Points on a hilly landscape, in no order, each with its height.
From any point a ball rolls to the lowest of the 2 points nearest to it. It stops when none of these is lower. Distance is the straight distance between rows; heights are no part of it.
nulub h=42.9: [145 105 132 112 127 118 146 124 138 104 167 122  83 179  96  69 166 102
  99 155  93 113 136 154 118 175 102 125 143 141  78 140 154 193]
tig h=37.9: [109 117  93 153 149 116 136 149 151 143 159 151  79 118 183 139  95 155
 177 128 202 178 118 116 154 120 157 134 130 125  84  80  97 115]
febim h=51.0: [161 126 140 142 104 134  83 122 156  98 145  94 106 161  89 138 127 129
 155  99 111 135 159 167 134 142 106  97 123 135  89 105 154 212]
fadef h=53.4: [ 97  94 103 192 123 156 114 129 130 170 107 141 144 114 137 110  89 112
 129 140 200 162 128  90 131 130 139  94 126 100  63  91 110  72]
viz h=52.3: [147  96 146 176 106 181 117 143 148 148  72 118 153  85 134 112  72 122
 120 127 177 145 137 129 113 115 146  80 145  95  68 103 104 108]
Topak h=46.6: [121  92  72 106 121 128  83 107 156 115 189 161 113 126  69 122 112  97
 181 132 140 158 157 134 151  80  93 145 100 162 115 129 127 208]
Pupel h=56.0: [165 175 121 103 185 117 144 130 134 125 143  99 132 178 118 181 183 179
 101 140  98 113 159 148 109 156 102 129 148  75 129  90 133 154]
kopiv h=45.1: [132  99 137 142 143  95 140 108 137 123 180  90 109 199  68 112 161 133
 129 140  97 143 157 118 107 168 106 133 122 135  91 116 181 174]
vabaz h=44.1: [155 145 179 140 122 105 145 142 123  90 151 109 123 158 129 103 144 112
  94 127  70  78 132 145 120 142 134 118 150 142 198 125 129 131]
zereb h=14.5: [119 133 137 147 127  46 139 119 120 127 127  49 111 128 138 112 191 127
 104 147  83 166 143 111 150 176 165 144 178 101 179 113 149 109]
faf h=46.9: [175 145 171 157 137 129 135 136 130  99 165  92 121 179  98 131 159 148
  84 172  74 102 147 181 117 152 109 102 183 116 165  98 122 134]
rineg h=68.0: [ 83 149 130 173 141 123 106 105 101 188  88 166 163 147 146 178 140 140
 126 151 130 148  76  32 170 142 121 101 157 100 110 101 122  85]
Tun h=50.7: [125 137 140 135 128 164 106 128 120 114 175 167 127 174  65 122 138  91
 155 120  57  92 156 119 129 114  68  85  87 172 117 138 173 153]
beb h=25.7: [ 67 104 145 119 132  70 128 102  90 165  89 121 198 127 151 105 133 107
  94 142 141 129 116  69 152 143 129 152  90 147 128 172 122  89]
luvo h=43.2: [ 83 160 124 191 122  62 129 106  95 141 134 119 131 168 139  63  85 100
 138  99 153 140 109 112 145 155 189  99 118 145 135 161 162  94]
Nudo h=36.3: [139 138 115 170 130 118 133 133 127 141 192 140 102 131 162 115  66 163
 168 146 165 162 154 125 148 156 144 112 123 126 108  74  96  96]
Kis h=38.6: [ 78 106 117 115 115  99 151 152 104 141 128 153 148 130 147  72 111  71
 110 129 198  87 112 138 129 149 147 128 102 140 116 152  99 120]
fefi h=51.2: [124 139 183 155 138  96 140 146 117 123 152 137 120 190  75 140 176 150
 159 143  94  97 138 136 125 121  93 112 149 158 188  78 157 191]
ked h=25.6: [158 165  67 177 122 131 103 110  91 160 136 131 133 161 201 158 155 158
  69 185  91 139  81  98 176 186 119 114 137  92 142 130  68  70]
gugaf h=36.6: [ 65 106 128  98 111 103 168 152  97 152 154 181 120 138 101  97 111  92
 142 147 214 116  89 160  94 126 141 127 141 148  99 138 102 152]
Dinab h=29.9: [131 112 127 167  82 103  95 147 144 118 115  94 124 144 117 134  80 146
 163  79 170 156 160 131  99 101 158 140 106 137 128 127 143 147]
Sug h=28.9: [140 127 134 120 187 124 163 126 164 125 166 107  76 114 135 152 148 141
 156  83 102 161 201 114 116 126 131 144 141 104  96  83 174 114]
fevov h=47.1: [121 133 133 147 119 123  97  96  96 108 134 135 192 189  54 136 148 111
 116 140  85  95 122 150 112 116 107 148 115 143 172 181 177 158]
Gof h=48.4: [126 125 115 130 117 129 110 128 131 105 181 153 134 131 102 128 129 100
 187 126 119 114 141 157 166 102 117 128 110 160 157 112 142 180]
Fop h=34.5: [ 86 115 127  88 124 101 181 144 103 142 205 201 103 121 125  63 104  85
 152 129 192  88 141 154 102 114 120 145 115 174 124 138  93 139]
bofip h=48.8: [139 102 135 117  90 164 140 135 124 123  99 146 157  77 109 120 106  85
  99 162 175 115  98 180 104 112 148 126 164 113  95 141 103 135]
vazu h=67.5: [122 127 153 171 132 144 120  74 119 185  63 159 138 100 185 157 121 141
 116 137 102 156  88  42 175 125 134 131 136 125 119 143 113  62]
lin h=21.1: [122 167 103 174 124 128  96 139 112 142 108 142 159 178 115 220 136 168
 119 115 138 140  65  88 102 150 123 136 165  98 116  96 120  94]
bul h=48.9: [112 120 119 122 124 161 125 132 120 117 201 159  86 179  52 113 121  78
 155 106 102 125 144 148  89 130 106  86  99 153  88 145 181 159]
gage h=30.7: [152 187 114 114 151 112 105 143 119 128  98 135 153 180 149 190 154 206
  94 165 109 115  85 139 122 139 110 126 139 103 151 138 119 171]
bipab h=38.2: [118  85 105 107 142 154 158 135 155 120 129  96 123 123  70 131 162  91
 128 106 133 137 163 120  77 119 135 141 136  90  81 115 197 151]
migu h=45.2: [128 107 130 123 139 136 154 148 158 117  96 120  83 119 138 127 109 138
 117 104 169 166 146 144  86 117 151 138 151 104  57 123 130 145]
Rusu h=44.6: [ 82 122 133 118 140 132 105 111 118 139 121 120 200 186  30 131 147 110
 141 165 132 129 111 110 121 138 128  86 127 118 134 147 191 186]
kife h=59.6: [163 143  97  80 140 178  98 112 126 174  78 139 165  83 164 169 133 192
 135 144  93 103  84 125 173 105  88 167  91 141 158 152  92 139]
lur h=61.6: [116 167 105 135 113 171  88 120 109 102  82 155 137 125 159 195 119 143
 107  87  95 111  56 162 153 111 153 133 110 142 116 173 119  68]
Tise h=39.9: [107 103  45 113 154 136 144 141 166 146 177 152  63 115 169 101  88 121
 167 150 204 178 131 161 137  92 119 136 125 127  71 126 118 124]
voze h=27.9: [104 135 143 120 128 101 128  95  98 177  56 127 195 112 171 128 134 132
 110 121 138 109  68  78 171 136 151 117 100 134 159 171 106 109]
ver h=46.7: [105  98 148 131 114  89 147 128  80 105  85 138 199 121 128 145 144 110
  83 113 155  80  91 128 118 117 149 169 123 147 154 161  90 123]
Bidum h=33.8: [126 119 130 102 176 146 162 138 149 116 127  99 141 102  81 191 161 147
 135 102 119 142 167 114  83 110 137 151 151  88 100  96 167 108]
fek h=33.1: [149 173 149 104 121 135 133 138 112 100 104 121 147 119 184 124 108 109
  92  48 122  74  95 101 114 132 156 119  81 144 169 163  85  90]
migi h=55.4: [115 132 174 125 123 169 124 130 124 109 125 167 159 121  93 138  65 111
 126 103 125 114 155 133  95 104 117  83  94 147  96 165 134  99]
Dopib h=34.4: [139 174 136 142 155 100 143 151 111 106 136 144 133 198 149 175 133 191
  71 152  86 128  93 134 102 150 129 142 157 131 144 151  96 117]
Famer h=34.9: [129 162 156 159 102  85 119 137 127 101 158  99  90 163 135 120  88 137
 152  72 114 135 147 120 109 130 156 137 102 160 156 130 163 130]
kedad h=60.5: [155 174 113 113 116 193  88 120 103 145  68 128 172  86 151 166 130 173
 110 118  74  92  75 146 164 104 133 124 102 124 167 169 105  85]
doso h=24.0: [126 173 107 121 102  77 140 130 100 135  81  68 161 122 154 127 172 105
  57  90  97 128  87  56 119 140 183 122 148  95 205 160 121  89]
pufo h=33.0: [148 116 157 131  99 136 121 133 127  74 116 109 140 139 101 146 111 132
 102  97  96 119 151 153  90 107 128 161 130 137 131 162 145 131]
viv h=50.6: [145 109 161 151 107 147 138 118 130 130  64 117 148  88 128  99  83  94
  93 135 145 138 113 146 123 113 171  87 166 117 109 152 122 115]
bino h=66.8: [114 120 135 191 125 164  94  88 130 150  72 159 124 143 142 183 104 151
 100 112  97 165 103  67 132 125 126 140 121 120  62 153 126  63]
pup h=48.5: [ 93  81 166 118 127 114 147 105 109 119  95 143 208  86  95 125 120 108
 130 127 165 114 129 107 138  80 131 160 127 151 140 148 108 129]
mena h=53.2: [117 106 132 101 107 113 141 127 167 138 126 147  64 104 142  21  94  69
 158 131 215 125 155 158 116  99 119 132 129 170 116 146  99 186]
luno h=23.0: [ 46  97 161  90 151  57 120 109 111 149 130 114 175 126 121  77 139  96
 136 173 123 140 147  98 177 138 107 146  95 161 143 164 144 122]
remok h=2.7: [124 104 128 108 153 112 131 130 122 140 150 126 185 147 103 155 137 161
 125 178 161 127 142 111 125 163  99 135 122 115 100  99 109 145]
butod h=49.9: [156 160 133 136 120 153  92 143 110 102 161 145 151 140 115 154 124 137
 153 136  90  84 146 172 146 107  93 121 111 142 187 126 136 138]
tude h=53.1: [103  82 172 120 142 161 153 132 131 115 125 180 132 115  57 150 101 124
 145 100 156 163 176 124  65  73 120 127 105 153  98 167 117 117]
kadig h=39.2: [127 157 134 134 105 100 103 150 130  70 111 114  70 143 162 140  92 143
 129  51 117 142 136 154 105 123 154 163  90 159 138 174 141  95]
Nit h=53.3: [175 127 138 118 122 133 119 135 168  89 138 103  93 123 116 161 120 146
 159  97 150 149 169 188 136 132 132 136 145 119  96  84 113 197]
nup h=30.3: [125 139 152 111 117 115 112 110 128 153  99 121 191 122 142 112 106 126
 137 130 143 104 126  85 163 129 132 105 106 132 156 137 129 147]
veni h=24.8: [ 86 147  88 168 143  86 114 133 101 135 127 119 156 167 100 179 153 161
 130 156 147 168  77 115 125 163 173 134 182  81 107 111 152 103]
Gud h=57.4: [148 186  84  98 174  85 147 124 112 172 124  79 131 155 154 161 214 161
  81 158  90 126 155 116 143 165 112 120 156  63 176 104 143 129]
Luv h=15.6: [148 114 161 117 113 130 113 124 159 140 147 119 150 101 111 145  88 130
 189 106 143 136 178  90 151  95  92 125  98 147 150  91 137 158]
los h=37.1: [131 128 105  73 159 113 130 127 151 143 164 146 121 125 102 123 187 136
 185 138 110  93 161  86 154 113  43 158 112 146 165  81 148 211]
Gasif h=19.9: [ 73  82 128 112 119  71 113  97 126 141 155 121 170 125  73  94 147  94
 173 145 133 139 152 100 166 101  92 167 108 173 154 126 170 159]
rigi h=47.6: [195 187 151 150  96 112  90 104 119 147 123  79 149 100 173 111 106 132
 144  80 107 130 123  61 107 153 135 119 120 105 221 122 112  53]
zasa h=55.8: [ 98 120 158 157 139 119 130 118 136 132 164 153 112 151  99 141  80 142
 176 130 132 186 146 147 134 107 163  91 127 155  98 148 160 151]
vubi h=44.7: [114 161 143 164 126  52 115  92  92 139 119 120 157 158 185  85 108 121
 110  96 141 116  80  85 153 163 171 112  82 157 162 182 110  97]
par h=49.2: [155 155 136 175  99 132  76 111 117 108 167 110 160 174  86 144 133 116
 133 118  56 106 134 170 127 126  80 128 115 155 186 153 182 117]
Romeb h=36.7: [145 153 102  72 140 159 147 132 111 113 126 155 120 111 140  83 157  67
  91 132  80  65 103 153 158 130 141 103 132 123 156 176 146 155]
soni h=49.0: [152 113 143 143 109 125  94 129 148 112 157 130  92 161  51 149 171 124
 168  88  88 138 152 124 121 127  59 105 113 174  78  91 151 232]
Sunug h=32.6: [150 101  77 128 144 165 145 138 183 115 108  82  54  63 168 101 122 120
 147  89 167 166 168 164 111  81 149 157 141  92 103 115 133 101]
suvug h=27.6: [104 128  83 127 138 104 109 124 119 151 104  94 186 129 118 136 160 126
 101 163 135 157 111 116 152 166 164 100 169  58 104 106 147 120]
gazif h=49.1: [148 181 179 152 152 144 125 150 133 111 121 121 129 182  86 144 163 152
  97 150  69  89 128 161 107 114  76  93 147 118 203  95 146 163]
pofi h=46.8: [143 101 139 110 106 143 125 121 124 102 130 177 159 115  97 112  90 108
 133 151 150 119 134 163 127 115 118 127 136 146 105 151  99 180]
kas h=41.4: [ 87  85  87  95 151 155 145 118 148 135 131 130 161 106  82  94 135  82
 133 151 139 135 131 116 129 104 129 125 122 101  90 146 184 134]
nuzig h=17.8: [141  75 132 126  98 146 152 131 133 101 136 128 116 105  78  84 159  58
 116 133 112 101 138 174  99 115 121 147 167 134 116 124 156 154]
Lavos h=44.3: [134 119  95  75 131 157 102 103 166 100 129 162 129  83  97 100 114 107
 144 140 132 125 150 134 153  94 100 148 127 152 104 143 107 216]
reg h=42.0: [124 118 123  56 159 130 144 110 174 113 114 125 123  77 127  97 147 121
 149 136 117 120 130  91 172  92 105 153 131 143 139 126 128 192]
zazis h=32.5: [146  97  80 134 119 186 114 131 137 129 118 129 143 113 141 204 115 158
 105 119 141 134 122 141 104 132 107 163 117 101  53 101  96  99]
Rotu h=12.5: [ 59  62 117 135 147 159 134 132 128 156 125 170 143 170 118 196 162 128
 109 160 166 125  90  74 108 145 120 172 118 129  83  98 103 100]
Vade h=32.0: [124 196 117 151 176 111 138 143 102 144 138 143 118 132 146 131 173 145
 118 186  86 115 127 126 154 110 148  77 154  85 225  98 158  99]
muzam h=62.7: [114 166 133 178 107 147  96 126 109 114  98 171  76 151 195 179 113 126
 108  79 128 127  50 125 144 132 168 135 122 150 126 138  86  85]
vib h=48.3: [159  99 131 130 105 161 122 149 171 104  38 104  76  88 172 102 101 144
 136  89 180 154 142 160 106 101 133 141 130 125  79 147  96 151]
rivun h=59.5: [172 159  99 109 129 112 121 103 144 155  95  65 139 100 173 149 145 168
 122 113  95 144 126 105 142 153 139 147 132  89 151 128 146 120]
rok h=68.8: [ 85 155 134 150 132  85 144 136  76 164 110 151 167 139 168 139 138 113
 100 108 136  98  87  35 128 149 133 126 125 120 156 112 107  55]
feno h=53.5: [ 57  84 185 105 137  93 174 143 132 126 177 137  99 135  71  89 149 119
 172 160 153 144 149 148 123 144 130 122 168 159 129  78 122 178]
ser h=31.0: [146 121 128 160  92 130 156 141 101 122 191 148  65 136 132  90  82 126
 124 141 142 128 146 210  69 132 143 152 138 152 120 154 122  86]
Dolo h=58.6: [158 153 133  68 128 163  88 114 131 119  91 157 161  71 125 146 112 170
 170 123  99 100 135 136 161  93  88 155 101 162 163 153  96 164]
guvo h=33.9: [140 153 140 126 179 121 151 136 127 162 139 135 114 129 138 131 199 161
 138 194  90 102 151 141 163 107  86 113 131 103 215  72 169 147]
gobag h=28.2: [143  89 106 111 161 169 159 116 174 105 144 117  92  49 133 118 111  94
 153 137 153 159 132 165 147  72 141 137 166 109 123  94 129 109]
Bulom h=38.9: [184  95 158 129 107 138 123 106 126  96 145 105 146  75 163  95 142 127
 133 163 114 118 144 156 154 138 146 140 123 134 196 123  94 102]
Lev h=40.2: [ 35 117 105 146 108  85 138 149  94 176 136 136 128 145 131  43 108  71
 129 159 209 138 104 158 124 162 153 115 126 135  97 152 132  84]
pak h=29.7: [172 190 143 133 155 136 156 143 101 128 125 133 118 105 193 147 175 170
 103 163  92 125 120 116 136 129 158  87 155 102 231 116  86  89]
lusa h=38.7: [156 134 118 119 128 119 118 136 134 135 177 135 126 158 107  98 193 126
 154 152  88  67 147 114 168 156  37 122  96 153 130  82 147 205]
gipe h=24.9: [172 137 149 103 166 122 156 133 171 122 175 104  91  95 168 144 155 145
 181 101 113 121 185 107 151 125 118 139 123 112 154  59 137 127]
sulaz h=34.8: [117 129 146 180 129 110 126 140 111 167 183 147 162 162 128 145  74 171
 147 152 162 144 161  78 124 166 116 100 115 127 106  76  90  88]
Ter h=19.0: [134 141  94  88 111 221 115 145 136 132  56 116 114  94 141 158 106 152
  76  82 101 102  97 131 130 126 128  99 100 105  59 157  97  97]
Solat h=60.6: [180 119 137 101 130 104 118  66 154 192  58  69 146  74 174 135 117 163
 154 112 127 194 117  90 143 140 113 167 135 126 162 139 141 119]
Gev h=41.6: [ 56 115 115 172 112  72 138 112  84 135 164 136 142 161 106  69 111  93
 126 148 145 143 108 170 132 157 189 128 136 153 134 164 159  97]
Mame h=41.2: [168 111 180 126  98 108 137 116 116  81 119 106 134 112 155  77 135 103
 101 111 114  94 132 142 116 141 159 143 117 150 189 163 103 127]
suse h=18.4: [127 146  65  88 186 139 129 119 144 161 134 148 158 109 163 164 157 175
 146 186 129 132 107 130 187 115 105 135 124  95 123 110 135 144]
kavav h=50.5: [104  71 156 107 127 131 133 111 140 116 120 138 179  94  55 157 106 124
 159 101 149 149 174  94  94  54 108 173 122 148 138 136 130 156]
sorab h=41.9: [156 115  91 102 105 121 136 156 138  80 133 124  93  99 167 119 122 135
 134  99 148 120 134 151 108 121 146 204 103 129 125 145 119 143]
met h=29.2: [116 168 146 105 141 114 178 131 113 125  91 104 142 117 144 110 155  76
  77  77  76  90 108  90 127 121 179  97 139 119 193 170 145 102]
bisit h=39.1: [127 138 181  65 146 142 167 128 141 108  86 146 125  84 148 114 133 113
 125 103 104  99 127  94 142  93 146 125 135 135 146 148 123 164]
nokag h=63.7: [122 158 135 165 103 165  85 134 134 107  62 144  69 104 179 176 101 152
 132  68 131 170  91 121 142 124 160 124 124 126  92 133 109  66]
Sugo h=8.3: [ 78  86 130 106 163 141 165 149 103 140 149 162 163 162  99 151 157 145
 101 192 175 122 105  91  96 177 109 130 116 120  76 115  91 107]
Por h=26.6: [154 203 122  78 146 151 120 154 130 114  89 134 148 146 148 143 140 167
  86 139  87  79  89 136 141 126 118  93 122 105 158 157 108 174]
Sokop h=57.0: [158 158 167  84 112 162  99 136 145  84 106 138 118  91  99 164 131 160
 167  95  96  98 170 147 139 105  91 130 132 149 158 105 118 181]
sed h=51.1: [147  99 124 132 107 135 134 137 173 135  95 120  56 102 146  57 110 113
 144 131 203 160 146 195  93  93 124 147 159 142  86 166 107 183]
Fekaz h=25.9: [134  88 159 141 102 137 160 133 114 117 193 151  53 136  75  76 115 104
 128 141 128 122 175 189  60 135  98 148 138 168 109 129 126 147]
val h=20.7: [165 112 131  88 160 127 128  95 185 142 162  89 110  89 124 147 127 142
 198 100 129 150 188 102 154  90  66 158 110 140 143  62 142 163]
Veno h=10.0: [131 100 171 113 121  97 138 112 149 124 144 135 134 103 146  86  89 132
 176 129 167 135 160 103 167  99 123 147  89 171 161 120 105 152]
Totoz h=52.4: [ 88 120 171 105 130  74 154 147 115 122 154 122 127 162 102  94 168 121
 143 151 117  95 128 115 141 155 136 125 150 156 166  95 151 177]
Nopus h=38.8: [133  96 154 134 104 113 150 131 108  79 130 136 123 125 108  84 128  81
  91  87 112  86 159 154  83 112 138 183 114 159 140 182 134 128]
Bip h=9.3: [108  89  98 118 148 117 135 124 134 142 169 114 155 157  61 153 136 151
 151 140 174 168 160 102  90 146 119 145  96 116  85 117 140 145]
Sef h=61.5: [119 109 105 111 144 107 117  89 146 178  77 100 166  70 164 138 127 154
 140 154 143 178 100  71 180 114 127 162 124 119 133 131 121  99]
fir h=30.9: [107 121 136  93 127 138 176 151 118 132 198 200  68 138  94  88 104 102
 136 124 149 115 161 165  58 120 114 140 116 162  90 162 133 130]
nebo h=16.8: [ 71 113 120 181 112 145 109 137 107 149 113 157 152 184 100 194 124 121
 119 110 169 132  74  68  89 139 143 139 124 115  84 109 127  91]
Beze h=24.1: [118  77 131 113 119 153 157 125 148 115 128 133 102  61 115  69 124  51
 142 140 160 131 129 179 125  81 143 141 160 131 134 132 137 112]
melo h=38.1: [144 149 146 110 155 118 152 141 121  91 139 158 111 156 141 141 135 159
 113 169 109 122 111 173 131 150 133 125 162 135 124 150 113 174]
lol h=65.9: [145 150 136 161 136 144  87  88 131 176  80 120 159 124 120 205  94 186
 137 100 115 192 135  71 110 139  95 123 134 101  76 133 149  75]
leg h=29.0: [147 108  88 134  96 186 121 152 125 116 114 155  96  94 175 157 111 125
 103 127 157 120  92 181 110 120 140 163 124 118  81 134  94  83]
voruz h=43.0: [ 65 102 117 104 153 137 123 112 136 159 104 113 209 121  56 136 136 103
 146 153 157 150 125  80 134 115 138  97 126  95 114 123 185 134]
solov h=21.2: [134 149  47 125 181 114 131 113 136 146 151 132 139 123 173 145 153 152
 116 191 115 161 115 138 186 154 139 121 142  80  83 128 133 102]
tomo h=44.2: [ 93 111 141 114 136  91 171 154  85  98 115 165 140 166 125 153 148 142
  84 131 135 110  78 124  88 139 157 180 144 145 120 167 110 125]
mezu h=25.3: [120 111 116 181  83 127 116 163 119 121 110 138 123 148 149 152  83 137
 131  96 185 132 104 135  92 113 157 144 121 142 104 122 106 110]
padet h=21.3: [102  96  96 200 109 125 131 146 115 145 127 132 113 172 126 144 116 153
 109 122 181 160 113 106  71 156 149 150 142 108  69 101 106  86]
Gibev h=41.3: [116 106 155 109 132 111 182 144 109 106 136 178  99 141 135 118 121 137
  98 165 143 140 103 165  92 138 154 153 163 148  80 168 111 149]
Refe h=54.2: [170 194 112 106 159 141 126 120 160 127 127  53 140 162 106 174 167 151
  69  96  61 112 154 137 100 155  95  96 156  62 132  98 143 121]
bitid h=33.6: [136 158 111 112 143 139 158 138 129 117 131 125 102 122 150 104 151  78
  85 133  66 111 113 128 139 133 171  84 158 100 143 166 168 107]
fozi h=52.5: [126 155 186 145 130 143 103 113 120 107 166 164 122 187  88 102  88 103
 142 121  86 116 141 148 146 134 103  61 100 175 119 172 158 164]
zenid h=42.1: [119 102  90  87 144 118 158 149 160 114 156 137  75 119 155 102 120 131
 141 128 173 141 143 133 127 123 129 161 115 123  78 120 118 169]
nebe h=68.4: [ 69 151 102 127 151 109 131 150  88 193  94 142 201 112 141 152 165 127
 121 161 132 114  98  51 156 132 125  99 142  84 159 107 128  65]
tegi h=51.6: [176 206 143 115 153 150 109 149 148 121  93  82 137 153 112 173 156 179
  70 135  60 100 131 158 106 116  75  98 157  79 198 112 127 140]
gadil h=34.7: [160  94 119 174 106 131 137 125 133 110 145 116  94 104 158  96 102 115
 123 158 149 158 152 183 116 125 166 159 148 121 119 141 124  87]
Refo h=58.4: [133 169  98 104 149  92 130 136 109 161 115  94 163 139 148 143 162 149
 121 144 105 107 117  92 140 150 117 141 132 102 198 113 169 126]
Vep h=46.1: [159 177 152 136 113  81 100  84 108 151 102  97 161 126 179 110 116 127
 144  82 115 116  95  84 138 148 156 126  93 147 207 169 135  93]
soko h=64.9: [146 153 121 128 131 157  93 114 154 140  70 119 120  89 154 205 112 186
 137  88 106 171 115 115 151 118 127 133 131 109  74 116 130  97]
lopas h=25.0: [171 155 109 117  95 203 113 148 129 112  89 136  79  99 190 139  93 129
  87 111 121 125  96 172 124 144 135  94 118 122  76 158  89  83]
Biti h=36.4: [122  96  56 144 131 184 137 174 172 144  71 115  82  89 163 134 123 133
 141  82 200 151 146 141  94  76 121 152 129 106  69 101 116  83]
mima h=34.3: [121  64 126 191  87  90 131 138 128 117 173  90 112 143 101 109  98 150
 162 113 162 168 187 157  96 115 152 173 129 146 140 103 121 127]
vozan h=34.6: [153 159 117 140  99 138 137 155 122 106 195 127  65 142 143 100 117  93
 129 132 114  97 114 205 109 152 149 129 152 134 138 127 142 112]
Gazul h=54.9: [121 149 175 128 114 131  83 112 130 103 125 147 127 170  78 161  79 149
 150  99  98 165 151 141 121 111 119  95 107 159  93 186 166 163]
sipu h=9.1: [110 124 165 136 140  75 134 115 142 141 135  98 123 104 151  92 144 122
 151 156 127 162 143  98 174 154 164 122 156 128 159 101 149 109]
suk h=21.9: [139 154  81  78 160 179 139 150 119 126 109 173 152 111 145 158 155 166
 115 172 104  88 109 144 151 114  97 128 127 106 120 130  99 165]
sosip h=40.0: [168 135 111 122 135 110 114 123 120 135 180  99 139 168 127 109 183 152
 120 191  97  79 161 161 159 183  70 128 114 119 158  91 131 180]
feza h=23.5: [134 153  58 165 133 102 114 119  99 141 159 128 117 164 176 127 134 150
  94 189 120 167  85 138 159 198 161 122 157  94  87 133 109  81]
lizet h=47.0: [126  85 145 168 116 132 133 112 131 134 180 136  90 180  47  99 141 104
 167 127 100 155 141 138 120 138  96  87 114 175  79 109 162 194]
gadu h=32.7: [108 143 169 143 130 105 135 139 111 154 148 148 173 143 123 118  77 129
 153 115 164 111 143  73 130 137 140  83 103 151 138 108 134 112]
Rezer h=24.5: [129 149 118 133  99 207 105 140 130 159  49 118 121 118 169 157 106 121
  42  70  90  87  74  75 125 141 132  87 108 117  86 139  71  73]
goza h=52.6: [143 115 146 190  88 151 120 131 133 139 128 113 125 112 103  89  66  74
 129 130 164 144 136 183  98 112 157  73 162 114 106 140 154  99]
Daru h=35.5: [140  81  74 132 117 196 117 136 172 141  76 114  91  98 179 170 133 158
 112  85 161 138 127 127 117 102 110 193 105 111  63  85  81 105]
teku h=29.1: [123 155 134 103 105 169 122 159 121 123  76 148 147 130 162 141  86 106
  74  51 129  63  93 103 102 125 119 105  77 136 100 148  84  87]
moro h=54.5: [150 142 173 155 111 176 103 129 141 110 122 133 111 112 116 115  57  99
 134 110 123 130 171 161 126 120 132  51 125 129 107 135 146  99]
Lutir h=54.3: [ 87  96 101 175 119 112 113 121 100 144 145 123 179 117 125  99 106 101
 130 182 169 160 119 135 155 153 157 110 141 111 105 116 122  72]
dap h=25.4: [146 118 148 134 111 170 138 136 138  90 129 101  98 122  90 125 130  87
  95 125  91 124 139 186  95 126 131 115 163 110  94 139 166 118]
Maro h=15.4: [ 59  67  92 104 123  92 132 132 129 129 185 132 134 148  51 104 141 108
 158 139 169 155 155 122 111 112 117 164 115 144 123 121 141 165]
misen h=38.3: [172 140  93 113  85 148 110 145 131  63 163 110  61 131 149 101 124 106
 117 100 101  97 146 184 107 146 118 162  88 139 130 154 139 130]
banon h=40.1: [157 146 114 104 110 131 135 141 132  94 147 120  93 170 128  75 152  69
  85 121  78  69 108 147 126 165 110 107 119 134 127 149 149 179]
deze h=19.4: [121 140 139 124  95  42 117 124  92 142  85  56 159 122 153 129 188 128
  84 141 109 155 115  83 132 170 160 152 160 114 208 141 122  92]
Mes h=36.9: [182 105 104 149 123 130 127 112 135 117 165  99  97  80 193 105 135 135
 137 170 141 160 126 163 157 156 177 140 139 103 142 113  88  87]
zub h=27.4: [184 162  93 144 132 172 124 134 101 134 137 147 123  97 208 162 158 176
 102 164  93 116  98 111 153 156 135 118 132 100 173 113  56  64]
dutu h=54.6: [ 63  99 172 134 144 106 164 130 129 141 154 140 115 152  69 106 106 121
 158 145 165 174 132 124 115 135 170  80 158 139 106 106 156 148]
toko h=55.1: [158 130 161 103 116 137  99 131 161  83 148 142  77 103 112 172 109 166
 200 100 124 157 181 163 154 102 102 126 114 158 130  96 110 186]
Dasi h=36.2: [145 162 179  90 138 136 150 123 113 127  94 127 154  80 173 117 144 129
 130  90 112  74 113  91 138 112 160  99 108 141 211 138  93 128]
zos h=3.8: [141  90 153 129 127 108 137 113 158 111 157  96  82  98 159  66 144 107
 170 136 144 152 142 130 164 130 152 139 119 148 157  93 130 134]
Beti h=35.6: [158 139 132  95 174 129 124 113 150 165 137 131 117  97 142 123 191 146
 192 168  98 108 144 126 176  92  48 137 118 147 212  61 161 178]

Two balls start at each pair of points below. Name the first point that both come to, or write -.
fevov, Refo => -
dutu, tude => -
moro, viz => viv

Where does a ball stop that starts at each point below?
sosip => suse
par => zos
butod => Ter
fadef => Ter
Sef => ser
zasa => ser
Tise => remok
